Each row is a point on a landscape with many valleys, with its height.
From any point a ball rolls to the lowest of the 2 points nearest to it. It stops when none of these is lower. Distance is the straight distance between rows; heights are no part of it.
q224 h=4.66: [154  62 150  77 103 162 121 145 149 194 115 115 162 132 107 127  81 162
  96  24]
q319 h=5.97: [164 131 142 123 126 103 114  99 100 124 141 149 134 139 129  97 166 130
 143 137]
q144 h=5.84: [153 116 105 147 167 137 134 147 133 110 171 159  98 136 171 146 148 105
 161 160]
q20 h=5.58: [160 180 147 129 108  96 111 162 102 101 126 148  94 138 122 133 145  95
 119 216]
q417 h=6.96: [170 182 147  75 121 133 124 136  91 182  58 159 174 156 140  91 164  93
 118 155]
q642 h=3.44: [105 102 142 132 131 139 144 110 138 111  95  86 125 122 117 133 143 139
 129  81]
q809 h=5.87: [170 158  88 152 173 158 155 174 148 116 135 176 122 151 148 129 133  70
 102 170]
q286 h=2.50: [ 86 139 108 176 139 131 132  96  84 115 142  89  63  70 110 147 126  97
 165 152]
q490 h=5.08: [148 152 173 127  92  77 107 135  92 123 113 128 100 132  82 130 151 130
 136 204]
q118 h=6.35: [165 169 144 115 114 101 126 149  93 137 126 187 117 138 156 105 170 123
 138 152]
q664 h=7.08: [115 151 103  58 101 170 161 147 164 188  83 139 177 158 180 116  41 182
  80  72]
q772 h=5.41: [130  77 143 145 108 156 132 133 134 172 123 108 145 100  85 146 112 185
 175  54]
q351 h=2.40: [139 128 100 134 110 112 112 110 134 123 103 145 168 172 147 138 135  86
  98 151]
q270 h=6.13: [113 110 132 123 115 130 129  61 164 140 132 100 173 149  91  90  98 138
  95 114]
q232 h=4.70: [138 145 132 135 125 163 177 138 150 125  94 140 154 169 145 120 119 118
  94 116]
q300 h=5.10: [117 102 128 170 108 114 140 138 122 110 142 137 110  97 156 141 162 143
 153 100]
q709 h=6.26: [ 81 108 122 119 103 120 128  70 163 118 129  92 182 152 133 109  78 122
  73 130]
q196 h=3.60: [103  88 105 147 142 150 165 103 103 131 119  89 128  83 114 138 114 172
 178  67]
q712 h=4.13: [133 110 152 130 149 121 131  84  71 126 168 106 102  72  90 108 138 157
 157 119]
q678 h=3.94: [ 78 176 135 114 116  80  81 133  61  66 183  81  45  82 126 162 112 130
 129 194]
q36 h=2.00: [119 116 114  97 111  93 124 104 138 129  89 137 188 180 167 122 116  90
  87 142]
q808 h=3.42: [155 175  94  99 147 176 164 172 145 171  88 173 146 150 150 111 130 140
 157 100]
q449 h=3.84: [123 159 153 107 101  71  85 141  71  96 156  93  92 104  90 122 161 158
 142 162]
q446 h=5.09: [130 119 137 125 154  90  98 110  83  84 170 121  93  89 131 129 151 134
 148 176]
q293 h=6.20: [ 98 156 103 147 132  86 102 143 117  79 223 122  42  86 153 170 130 109
 128 169]
q593 h=6.01: [119 104 140 140 104 152 132  86 191 156 130 105 148 144 120 128  90 170
 138  63]
q908 h=4.20: [124 131 103 168 109 102 111 134 114  93 164 119  71 121 113 166 146  77
 143 181]
q47 h=7.17: [160 172 125  77 118 173 123 129 128 189 104 149 185 159 153  77 151 102
 114 138]
q489 h=5.61: [159  99 145  52 142 179 129 167 145 218  88 131 173 156 127 112  82 155
  97  43]
q11 h=5.99: [121 150 188  89 133  98 112 161  95 130 158 147  75 108 126 109 167 159
 137 141]
q979 h=2.60: [125 200  68  76 146 171 172 152 138 170  70 177 171 138 171 116 121 114
 123 118]
q252 h=2.03: [118 164  83  85 142 145 156 147 138 157  76 159 179 166 151 119 137 109
  98 132]
q221 h=4.02: [104 113 129 161 167  93 135 129 130  95 145 146 105 115 103 151 133 132
 143 146]
q797 h=5.34: [134 131 124 149 118 179 167 160 186 136  63 142 164 161 164 151  58 148
 121  84]
q718 h=3.73: [107  95 103 168 142 129 132 101 142  77  94  94 130 133 149 156 123 110
 117  93]
q531 h=3.07: [109  73 133 114 143 141 132 101 125 127 109  80 144 105  97 122 122 155
 140  68]
q953 h=4.11: [ 76 152 146 145 130 101 123 102  61 138 151  86  56  55 102 118 118 153
 185 127]
q127 h=3.83: [122 100 142 102 138 155 152 145 173 175  86 136 182 167 146 133  87 174
 124  70]
q280 h=3.53: [130 127  97 138 120 103 126 149 124 100 132 140  88 144 127 154 175  84
 143 169]
q235 h=5.68: [154 109 127 101 147 123 116  92 133 131 131 115 142 137 101  92 168 141
 149 102]
q374 h=6.41: [109 105 125  72 105 121 124  96 179 142 120  97 171 147 149  97  85 149
  58  96]
q486 h=6.30: [101 101  99 150 127 146 145  84 167 118 130  92 144 142  92 136  96 138
 123 116]
q592 h=2.32: [114 124 155  99 149 111 133 128 140 159  71 136 170 166 127 118 124 134
 109  98]
q911 h=5.57: [173 143  99 142 140  68  87 166  96  75 149 142  56 132 122 163 138  76
 115 210]
q850 h=6.22: [161 174 132 126 157 156 165 160 130 131 103 183 119 150 122 109 133 101
 103 162]
q513 h=4.67: [131 143 165 143 172  88 122 156 121 109 126 150  90 125 122 136 149 126
 139 170]
q942 h=3.79: [132  60 130  96 112 157 121 111 128 167 125  87 162 110  78 124 100 157
 113  37]
q104 h=4.83: [134 101  80 192 130 104 120 111 130 114 144 130  99 124 122 174 125  67
 142 153]
q951 h=6.64: [150 146 138  77 106 173 145 118 176 195 105 124 158 169 111  94  93 131
  84  87]
q499 h=4.84: [145  90 164 144 123 148 136 133 137 168 148 147 133 110  86 127 108 178
 155  80]
q652 h=4.51: [136 119 113 174 128 163 156 149 174  98 103 141 159 147 176 143 109 103
  90 107]
q205 h=3.27: [ 86 131 130 183 141 135 130  98  93 128 133  95  72  57 105 130 133 140
 177 110]
q107 h=3.20: [115 131 152  91 139 156 145 154 158 192  77 138 171 165 159 122 111 134
 112  84]
q328 h=6.42: [ 82 112  90 140 131 137 125  64 178 143 110  79 131 144 104 150  89 117
 146 101]
q869 h=4.86: [129 109 127 170 126 114 137 127 120  95 127 146 153 107 159 137 154 121
 120 112]
q389 h=5.53: [148 126 170 120 101  98  99 127  84 134  93 124 160 144  93 114 151 124
 129 183]
q601 h=6.88: [123 126 117  63  98 153 143 136 181 188 118 148 187 143 165 105  59 172
  82  72]
q683 h=6.75: [113 185 115 132 124  66  85 181 126  80 211 150  50 114 159 166 118 103
  96 177]
q408 h=5.60: [123 143 131 125 152  85 109 142 106  85 195 138  66 110 150 140 145 120
 157 176]
q250 h=5.00: [ 95 127 112 121 112 146 145 124 193 128  99 125 169 178 170 146  76 117
  72 114]
q707 h=4.46: [130 144 180 114  86  76  93 151  60  97 147 121 105 103 124 131 166 147
 134 194]
q943 h=4.32: [136  88 126 120 112 151 163 144 145 160 118 128 173 145 139 121 115 159
 133  86]
q370 h=4.87: [117 132 110 104 109 152 170 126 173 117  88 116 170 173 148 127 107  99
  58 124]
q895 h=4.62: [136 111 133 133 157 102  98  76  85 105 142 110 108  87  99 100 148 143
 165 149]
q452 h=6.85: [150 150 145 144 135 151 126 144 160 151 111 180 152 149 181 116 147 111
 132 117]
q355 h=4.17: [153 169 127 102 147 163 157 185 136 143 101 162 114 150 130 101 156 153
 144  97]
q237 h=5.59: [135 130 146 149 106 118 100  77  86  98  97  72 130 125  62 118 146 119
 129 176]
q349 h=5.56: [158 129 102 173 153 139 132 149 155 114 147 163 109 156 151 145 131  51
 103 171]
q845 h=4.10: [154  92 180 125 129 129 153 115 110 151 159 150 130 109 102 109 133 159
 145  92]
q862 h=4.18: [125  87  96 188 112 171 139 144 162 102 131 115 132 121 131 178 109 146
 175  96]
q471 h=5.45: [138  98  79 153 160 161 147 121 169 103 160 136 110 144 152 159 131 116
 155 127]
q703 h=5.96: [143 125 141 128 106 116 121  74 120 105 120 103 175 150  92  89 107 115
  98 140]
q739 h=1.71: [ 80 161 158 117 100 101 124 144  97  96 184  94  48  78 125 143 137 160
 153 128]
q834 h=6.60: [119 120 147  78 105 147 129 115 189 171 122 115 158 154 132  99  55 163
  64  93]
q456 h=7.52: [155 101 156  90 119 151 103 124 125 172 140 131 185 126 112  80 143 135
 103 103]
q575 h=6.14: [139 154 141 125 166 113 108 158 118  99 176 161  63 131 180 152 158 101
 145 178]
q870 h=3.31: [ 91 121 118 186 175 102 140 101  98  93 145 122  78  79 116 167 118  98
 149 157]
q37 h=6.72: [180 191 131  97 129 116 135 147  86 167  79 181 154 142 157 101 150 112
 134 139]
q541 h=7.72: [157  89 173  91 123 141 119 129  89 143 147 118 161 114 101  78 171 136
 118 126]
q549 h=4.82: [138 126 142 135 147 152 150 159 153 134 122 138 106 138 120 125 147 161
 161 101]
q502 h=5.43: [107 130 106 162 127 141  99  78 114 104 122  77 139 102  74 113 139 107
 137 162]
q418 h=5.35: [127 152 169 120 150 117 134 183 122 111 142 171  94 105 133 125 156 156
 132 130]
q956 h=0.74: [ 82 151 112 142 152 115 138 121  86  91 197  96  56  72 110 144 111 121
 164 181]
q520 h=5.77: [125 122 151 136  98 117 117 121 115 112 140 109 120  91  91 101 178 141
 147 116]
q295 h=5.20: [109 126  83 181 118 140 114  92 141 104 143 103 115 114  94 145 137  89
 159 139]
q822 h=4.91: [143 145 125 164 111  76 102 155  89  98 159 134  66 122 111 156 143  81
 111 214]
q82 h=2.85: [142 120  95 124 138  93 122 143 128 113 111 156 148 165 146 138 161  90
 118 172]
q992 h=5.17: [127 121 117 135 159 152 136 131 165 113 123 132 128 153 138 127 159 128
 147 127]
q916 h=5.42: [124 110 101 115 166 138 101  87 163 127 123 120 152 150 137 109 133 138
 136 104]
q365 h=5.78: [122  98 142 162 102 151 109 119 171 151 106 117 142 127 120 159 114 169
 171  72]
q126 h=2.95: [ 97 173 131 108 103  73 100 126  85  87 187  95  60  90 114 138 149 152
 146 160]
q256 h=5.79: [143 122 161 124  87 107  94  94 107 128 106 116 187 135  74 105 134 138
  96 167]
q27 h=5.18: [121 129  99 132 123 163 157 142 193 148  94 159 169 181 180 154  53 132
 100 107]
q816 h=3.28: [152 101 173 115 156 122 144 122  98 124 177 137 112  96 123 102 150 169
 140 126]
q880 h=5.44: [117 132 147 147  97  97 130 142 100 107 155 135  95 106 141 128 177 133
 157 124]
q421 h=4.63: [107 154 138 129 137  67  65 144  75  62 167 109  65  92 112 158 122 127
 135 216]
q546 h=7.33: [159 142 136 103 110 159 116 136 148 172 117 158 184 149 133  72 147 138
 110 105]
q402 h=4.68: [119  98 115 149 111 120 148 121 135 116 128 132 183 128 138 129 134 138
 119 108]
q296 h=5.65: [111 123 128 135 119 137 111 100 111 126 133  87 140  88  58  93 149 135
 133 115]
q497 h=4.35: [120  95  98 176 119 171 153 155 175 103 117 121 154 141 155 171 105 133
 132 100]
q32 h=6.67: [159 142 104 155 147 168 143 150 161 141 119 189 137 148 206 144 130 109
 134 124]
q438 h=6.27: [153 129 138  42 123 162 126 148 147 204 100 130 174 150 112  90 120 125
  77  70]
q796 h=1.44: [120 143 115  76 126 106 143 131 125 153  74 142 188 176 146 118 130 117
  91 133]
q714 h=6.34: [149 123 110 149 161 156 148 178 138 142 146 189  99 140 199 165 135 105
 140 140]
q646 h=5.22: [129  97  93 189 127 136 137 124 171 119 145 131 131 151 146 170 112  59
 102 144]
q588 h=4.93: [111 141 176 118 129  90 108 102  59 137 184 105  74  61  99 115 141 164
 167 146]
q368 h=5.32: [103 162 136 170 153  85  77 120  70  85 137  88  50  75 110 162 122  96
 147 192]
q61 h=3.92: [ 98 100  95 184 132 172 153 113 128 111 128  93 132  89 110 153 108 150
 179  98]

Call two points neighbours if one is among the 2 nearest of the other. Go from one point of each pair to the other, from neighbour to neighbour, staying as low as possible. Name the highest point that can't be avoided.
q531 / q796: q869
q816 / q956: q588
q739 / q502: q20

Two balls start at each pair of points below. Name the first point that both come to, or write none.
q47 / q232: none
q27 / q593: none
q520 / q295: q796
q951 / q546: none
q809 / q471: q796

For each start below, name the point where the ball stops.
q20: q796
q911: q796
q456: q796
q916: q796
